Points on a hilly landscape, in no order, each with its height.
From any point a ball rolls to the lowest of the 2 points nearest to it. It stops when none of these is lower. Distance is the straight distance between rows; heights are no part of it.
k_458 height 35.3: [133 126 140 124 119 123 102 116 188 174 140  99 107 100 117 146 133  90
  97 145 173 116 138 142]
k_179 height 13.6: [157 121 179 107 106 173 112 158  72 137 205 170 139  81 108 115 108 140
 135  95 111 166 133 114]
k_761 height 59.8: [146 139 192 139 117 143 124 108 143  82 160 115 128  93 159 128 188 122
 109 143 127 151 106 150]
k_580 height 21.7: [165 149 109 112 134 159 177 147 129 179 104 109 158 131 164 123 106 143
 136  98 145  95 181 132]
k_139 height 51.1: [131 142 156 138 143 153 199  52 115  86 106 111  80 111 132 132 183 142
 167 103 114 139 140 122]
k_675 height 39.0: [167 164 148 127 144 112 162 139 149 111 105  74 143  95 162 152 113  96
 107 147 152 170 150 117]
k_151 height 25.5: [140 114 143 104  84 166 105 113 131 121 144 108 133 125  73  83 167 108
 137 149  72 148 150 142]
k_209 height 17.3: [124 122 140 147  66 158 150  66  79 145 144 139  88 138 181 132 133 127
  69 114 164  56 129 147]
k_398 height 15.8: [127 145 116  88 113 108 151 115 116 103 120  87 195 157 113 125  73 100
 115 109 128 135 129 130]
k_185 height 40.9: [157 170 135 124 117 114 166 102 110 108 120  95  91  91 199 164  73  99
 122 104 158 171 176 115]
k_742 height 46.3: [156 144 133 107 155 125 144 146 100 108 114 106  97 102  41 136  83 177
 157 168 117 149  84  83]
k_868 height 15.5: [147 104  97 150  94 153 125 125  94 141 107 141 131 184 132  73 164 136
 145 166  91  93 165 143]
k_208 height 34.7: [121 135 103 136 163  92 149  96 182 112 103 107 119 139  83 121 156  90
 186 192 134 160 105 102]
k_815 height 26.3: [183 120 146 156 122 119 152 120 149 116  91  82 153 168 124 145 156 138
 207 146 121 125  98 134]
k_372 height 32.9: [122 131 111  95 130 113  67 151 190 185 146 107 138 110  97  98 114  93
 111 177 151 145 144 144]
k_321 height 23.1: [ 98 138 112 129 168 116 118 116 129  76 101 123 152 148 155  63 187 119
  77 166 130 116 141 158]
k_167 height 18.1: [165  81  73 109  54 164 133 133 132 187 138 141 104 184 185 104  75 136
 131  91 108 116 123 139]
k_238 height 36.3: [126 153 135 118 158 121 153 131  90  76 119 119 114 106  67 148  89 132
 173 129 112 159 134  77]
k_568 height 60.8: [ 99  87 131 176 163 114  81  93 111 105 110 122 134 151 205 115 151 123
 125 110 118 131 140 166]
k_106 height 27.1: [123  63 154 130 141 131 133 136 131 188 155 156 111 134  73 124 139 127
 138  78 131 162 110  93]
k_64 height 69.3: [152 173 110 109 162  68 144 161 147 151 142 144 166  96 139 118  58 137
 145 161 143 194  75 128]
k_557 height 16.7: [169 175 114 126  90 147  98 174  93 131 137 146 157 131 155 101 122 176
 154 193 129  65 141 162]
k_207 height 9.6: [156 167 128 116 113 126 140 155 139  92 122 126 117 116  97 136 117 163
  65 187 155  68  62 136]
k_258 height 61.5: [ 81 100  85 140 179  89 108 109 115 124 117 151 147 156 168 105 100 119
 142  90 118 162 123 145]
k_395 height 23.3: [173 151  95 139  67 129 109 162 142 178 130 135 108 131 127 134 102 156
 161 189 122  89 133 140]
k_229 height 58.6: [126 147 181 132 112 147 136 123 145  79 167 151 165 112  96 121 196 148
 141 142 110 111  74 141]
k_575 height 47.1: [150  75 118 140 144 133 128  97  97 113  86 100  55 127 100 127 101 127
  92 125 103 144 106 111]
k_873 height 10.9: [172 133 127 154  75 152 123 161  73 150 132 156 171 169 176 113 133 129
 147 159 125  84 167 132]
k_362 height 18.7: [147 168 113 104 150 126 148 135 150 140 118 120 148 109 113 124 103 154
  95 147 174  81  95 162]
k_202 height 62.4: [102  99  79 125 165  61  79 131 167 139 104 114 124 148 163 122  85  94
 148 107 129 207 125 139]
k_923 height 42.2: [149 151 134 103  74 131 163 100 114 161 144 116 103 114 189 136 103  66
  95 109 165 162 175 105]
k_345 height 25.7: [ 91  80 132 138 155 139  71 151 140 177 111  97 113 119 152 155 116 105
  82  98 156 108 195 122]
k_641 height 30.8: [ 98  88 122 108 104 142  70 122 143 128 156 128  98 117 114 133 102 113
 139  79  93 166 158 128]
k_441 height 24.2: [122 113 107 119 154 138  98 163 140 184 103 107 161 138 150 124 114 130
 110 119 137 104 176 143]
k_61 height 49.2: [154 111 144 143 158 152 182  68 122  90  80  85  51 100 131 132 156 138
 104 121 112 149  98 112]
k_203 height 29.4: [ 84 111 142 119 146 136 110  70 148  71 136  86  98  91 141 131 122 115
  41 117 108 149 108 153]
k_217 height 7.2: [124 163 118 110 136 104 172 165 126 126 109 102 202 146 108 142 111 115
 109 144 115 136 151  97]
k_840 height 31.7: [131  87 145 151  98 150 126  89 154 118  96  82 103 147 130 135 180 119
 123 115  63 141 152 134]
k_171 height 17.7: [143 118 138 148 152 111 101 128 114 118 109 113 121 139 138 153 111 123
 218 105 147 144 154 123]
k_592 height 38.9: [105  75 117  99 164 104 101 118 143 140 143 103 121 124  51 105  81 113
  90 139 126 176  70 108]
k_785 height 16.4: [130 179 107 114 166 137 189 166 130 143  87 126 173 135 109 137 138 153
 156 122 138  92 166 114]
k_420 height 15.4: [132  96 104 120  49 158 161 108  95 167 140 140 125 182 167 137 107 115
 126  70 112 100 144 115]
k_210 height 24.6: [133 136  59 127  87 123 124 141 161 177 137 168  98 135 129 135  79 157
 157 129  92 111 127 134]
k_692 height 26.4: [ 95 133 123 130 162 130 110  96 124  63 116 107  92 102 137  95 155 100
  52 163 128 136 151 138]
k_609 height 22.1: [130 152 133 151 123 122 137 193 168 147 122 145 179 118 134 181 139 166
 105 123  94  98  98 138]
k_567 height 13.8: [151 133 140 165  96 158 126 183 106 166 125 143 153 142 186 142 153 146
  86 144 142  52 160 137]
k_416 height 22.5: [108 125 118  66 144 113  91 137 120 121 138  95 195 147 122 108  58 100
 144  78 138 166 130 150]
k_947 height 71.5: [120 156  93  68 114 126 146 172 142 182 149 156 141 127  99 143  75 115
 198  89 162 147 158  88]
k_144 height 42.5: [160 164 134  79 173 159 128 148 121  43  95 113  77 135 100  67 190 168
 123 188 142  95 123 142]
k_554 height 67.9: [134 178 118 125 185  92 155 132 150  93 140 155 158  85 149 128  94 148
 112 165 151 151  38 145]
k_731 height 29.0: [105  90 177 152 168 120 138 122 126 155 145 134 134 117 101 162 135 121
 106  99 168 131  88 100]
k_599 height 3.8: [122 140 170 155  97 107 150 131 151 170 159 145 176 128 177 200 135 118
 154  77 146 128 109 128]
k_563 height 36.7: [125 175 106 121 179 118 124 162 129 109 120 140 129  82 144  93 131 132
 104 174 134 153 173 133]
k_499 height 20.2: [101 154 132 109 181 137 121 160 127  88 114 155 148 145 151  89 200 146
  55 157 171  64 126 154]
k_107 height 27.4: [ 94  61 121  80  66 167  75 171 119 150 181 162 101 134  81 132  91 123
 141  53  92 166 128 101]
k_95 height 15.3: [ 71 136 132 163 123 130 110 157 119 117 132 176 190 155 158 129 195 136
 104 125  98  80 157 142]
k_791 height 62.3: [115 171  86 113 195 113 120 131 160 122  95 129  87  84  83 156  74 181
 163 149 152  95  84 140]
k_671 height 43.5: [108 141  91 134  84  94 126 110  91 120 127 148 106 167  86 116 133  69
 178 170 126 143 184  75]
k_968 height 60.3: [100 101 187 169 131 126 122  83 137 103 129 101 120 117 214 127 198 125
 110 118 100 165 135 157]
k_789 height 23.5: [ 99  74 139 112 107 159 105 164 120 172 179 175 134 141  62 138 123 146
 184  59  90 140 139  98]
k_721 height 16.3: [125 128 135 147 129 130 163  58 103 112  95 110 135 170 129 126 168 116
 185 110 169  88 145 130]
k_788 height 6.8: [112 115 138 126 126 109 153 102 160 162 137 126 169 154 141 152 135 115
 179  58 141 137 121 132]
k_804 height 9.5: [112 136 178 142 127 154  89 160  80 117 197 171 147  76 154 139 115 135
  91 112 135 125 152 127]
k_314 height 49.5: [117 115  81  70  86 169 116 103 106 146 136 122 132 177 128  80 110  78
 193  97 135 117 204 113]
k_296 height 55.3: [119 152 112 118 154 117 125 149 143 122 109 119  79 103  27 156 109 188
 154 190 141  94  82  91]
k_186 height 30.1: [160 123 158 117  93 179 114 117 135  67 110  76 111 123  86 119 188 136
 121 146  58 128 132 148]
k_120 height 70.4: [152 139 102  97 134 100 157 164 144 182 140 147 160 135 129 116  74 138
 173 101 136 178 116 120]
k_633 height 18.2: [126 145 122 144 114 108 117 190 154 129 134 147 150 115 106 162 107 172
  61 169 111  87  61 132]
k_41 height 23.4: [105  98 138 163 143 123 107 109  99 117 155 182 101 119  97 122 132 148
 133 130 119 123  95 125]
k_87 height 12.8: [ 94 161 162 157 132 131  96 170 108  85 149 175 165 104 171 158 165 140
  98 134 131  86 140 144]
k_780 height 18.8: [116  92 149 136 120 156  81 142  69 133 190 196 118 115  81 116 114 159
 165  97 101 122 126 114]
k_310 height 43.2: [138  76 150 107 144 103 116 152  94 131 124  89 149 147  72 132  85 106
 117 121 128 178  92  85]
k_401 height 28.2: [101 120 125 155 162 112 119 111 126  82 117 134 116 136  96 125 155 122
 147 173 136 118  91 115]
k_181 height 34.9: [130  84 114 142 123  96 125 120 161 149 142 129 100 127  96 122 107 115
  87 140  97 183  71 120]
k_953 height 15.0: [114 135 161 153  83 131 166  56 124 119 157 151  93 117 185 126 167 137
  70 121 144  99  89 167]
k_55 height 19.7: [120 127 138 134  87 127 160 160 160 169 157 140 155 115 143 177 107 127
  65  96  90 125 120 115]
k_169 height 6.7: [140 155 161 149 131 123 120 178 122 169 147 161 182 111 157 190 110 149
 180  93 156 113 125 136]
k_585 height 29.6: [163  81 127 155 140 112 142 120 151 137  71  63 124 168 137 147 138 118
 161 112  99 159 142 117]
k_224 height 21.2: [142 122 162 148 137 145 172 111 113  91  85  94 140 160 103 157 176 131
 149 123 145  88 117 111]
k_198 height 20.3: [150  77 130 137  87 172  98 140  76 160 140 149 118 154  83  78 160 138
 125 144  62 119 138 126]
k_896 height 37.0: [131 131 166 119 155 124 135 113 156 125 127  73 117  90  97 156 133  83
  88 145 175 150 128 100]
k_943 height 43.4: [125 113 123 102  92 126 145  81  59 136 138 122 123 159 163  95 105  51
  78 100 162 158 170 107]
k_762 height 17.6: [ 82 138 118 138 149 139 106 163 122  86 110 185 140 163 147  98 216 169
  86 147 107  56 136 155]
k_690 height 27.2: [103 107 154 153 196 124  98 156 139 151 113 114 122  97 133 159 137 129
  75 125 183 100 126 121]
k_17 height 12.5: [147 109 174 158  82 132 189  63 102 150 157 142 103 132 165 146 142 135
 101  88 132 135  69 137]
k_161 height 37.6: [180 157 142 116 145 141  99 166 111  72 107 105 124 120 126  80 147 182
 144 206 131 121 107 158]
k_551 height 33.6: [183 157 135 148 127 128  93 132 153  80 110 112  94  98 164 127 140 160
 147 183 131 120 108 178]
k_828 height 53.5: [113 173 142 113 110 158 181  84 149  97 142 142 135 115  99 137 171 143
 176  93 100 115 148 129]
k_944 height 24.7: [121 157  81 116 152  99 161 155 155 167 102 133 176 151 103  98 130 144
  88 182 154  89  92 135]
k_518 height 17.9: [107  89 139 143  66 117 151 117 142 169 146 134 123 157 169 178 116 112
  96  56 101 142 121 116]
k_418 height 39.5: [120 141 109 135 130  96 140 105 143 126 122 132 101 129 105 126 129  76
 156 146 139 170 167  97]
k_945 height 66.0: [120 178 108 120 228 114 132 148 169  96 114 145 114  59 122 137 112 172
 151 168 157 140  55 141]
k_465 height 45.0: [142  90 110 125 117 110 127 101  76 131 127 127  74 134 138 121  77  99
  97  99 161 166 127 109]
k_856 height 15.9: [111 115 143 181  98 124 135 115 103 135 117 130 111 141 190 162 155 126
  63 124 153  73 144 131]
k_231 height 32.7: [ 88 119 109 130 129 118  74 126 171 153 154 152  95  93 167 125 116  97
 117 105 106 169 180 140]
k_631 height 20.7: [135  92  84 143  89 148 103 129 139 199 140 163  73 135 153 134  90 134
 132 108 144  90 131 138]
k_282 height 29.3: [115 150 112 104 150 105 111 166 181 154 118  98 174 125  89 103 148 113
  82 192 142 123 115 137]
k_649 height 30.2: [190 131 124 146 115 104 120 124 152 139 121 115 127 137 136 110 121 144
 182 166 126 154  91 160]
k_621 height 34.2: [115 142  93 149 145  97 102 141 124 133 125 157 116 110 197 104 109 104
 112 149 110 175 185 132]
k_548 height 47.0: [102 155 105 113 115 134 119 111  94 124 130 139 148 158 108 108 148  74
 186 143 153 105 216 104]
k_630 height 32.2: [114 103 133 112 113 116 122  60 150 101 159 115  91 102 120 124  98  91
  76 110 103 193  81 134]
k_3 height 11.4: [109 112 111 130  96 143 163  70 118 148 125 137 132 178 128 137 134 117
 166  76 131  91 156 124]
k_133 height 56.4: [102 163 131 123 134 143 145 116 160  84 155 178 143 117  63 121 176 167
 186 133  86 118  92 136]
k_177 height 12.2: [125 144 154 152 150 117 122 148 103 104 109 119 186 143 136 180 126 141
 202  92 127 105 138 129]
k_380 height 40.0: [144 177 117  98 179 157 148 150 153  83 102 130 117  99 140  72 173 172
 109 150 121 117 149 160]
k_160 height 26.1: [157 119 136 112 137 125 140 103  73  85 105  99 108 145  91 143  87 123
 216  87 130 171 142  93]

Call two points neighbours if one is among the 2 nearest of the other. Go from one point of each pair to the other, from neighbour to neighbour, staying as low as possible. Name the highest point that can't be avoided.
k_217 / k_207 => k_144
k_780 / k_217 => k_731
k_207 / k_599 => k_609
k_17 / k_873 => k_209

Where does a ball stop that starts at each point below?
k_181 => k_804
k_229 => k_207
k_296 => k_599
k_943 => k_207
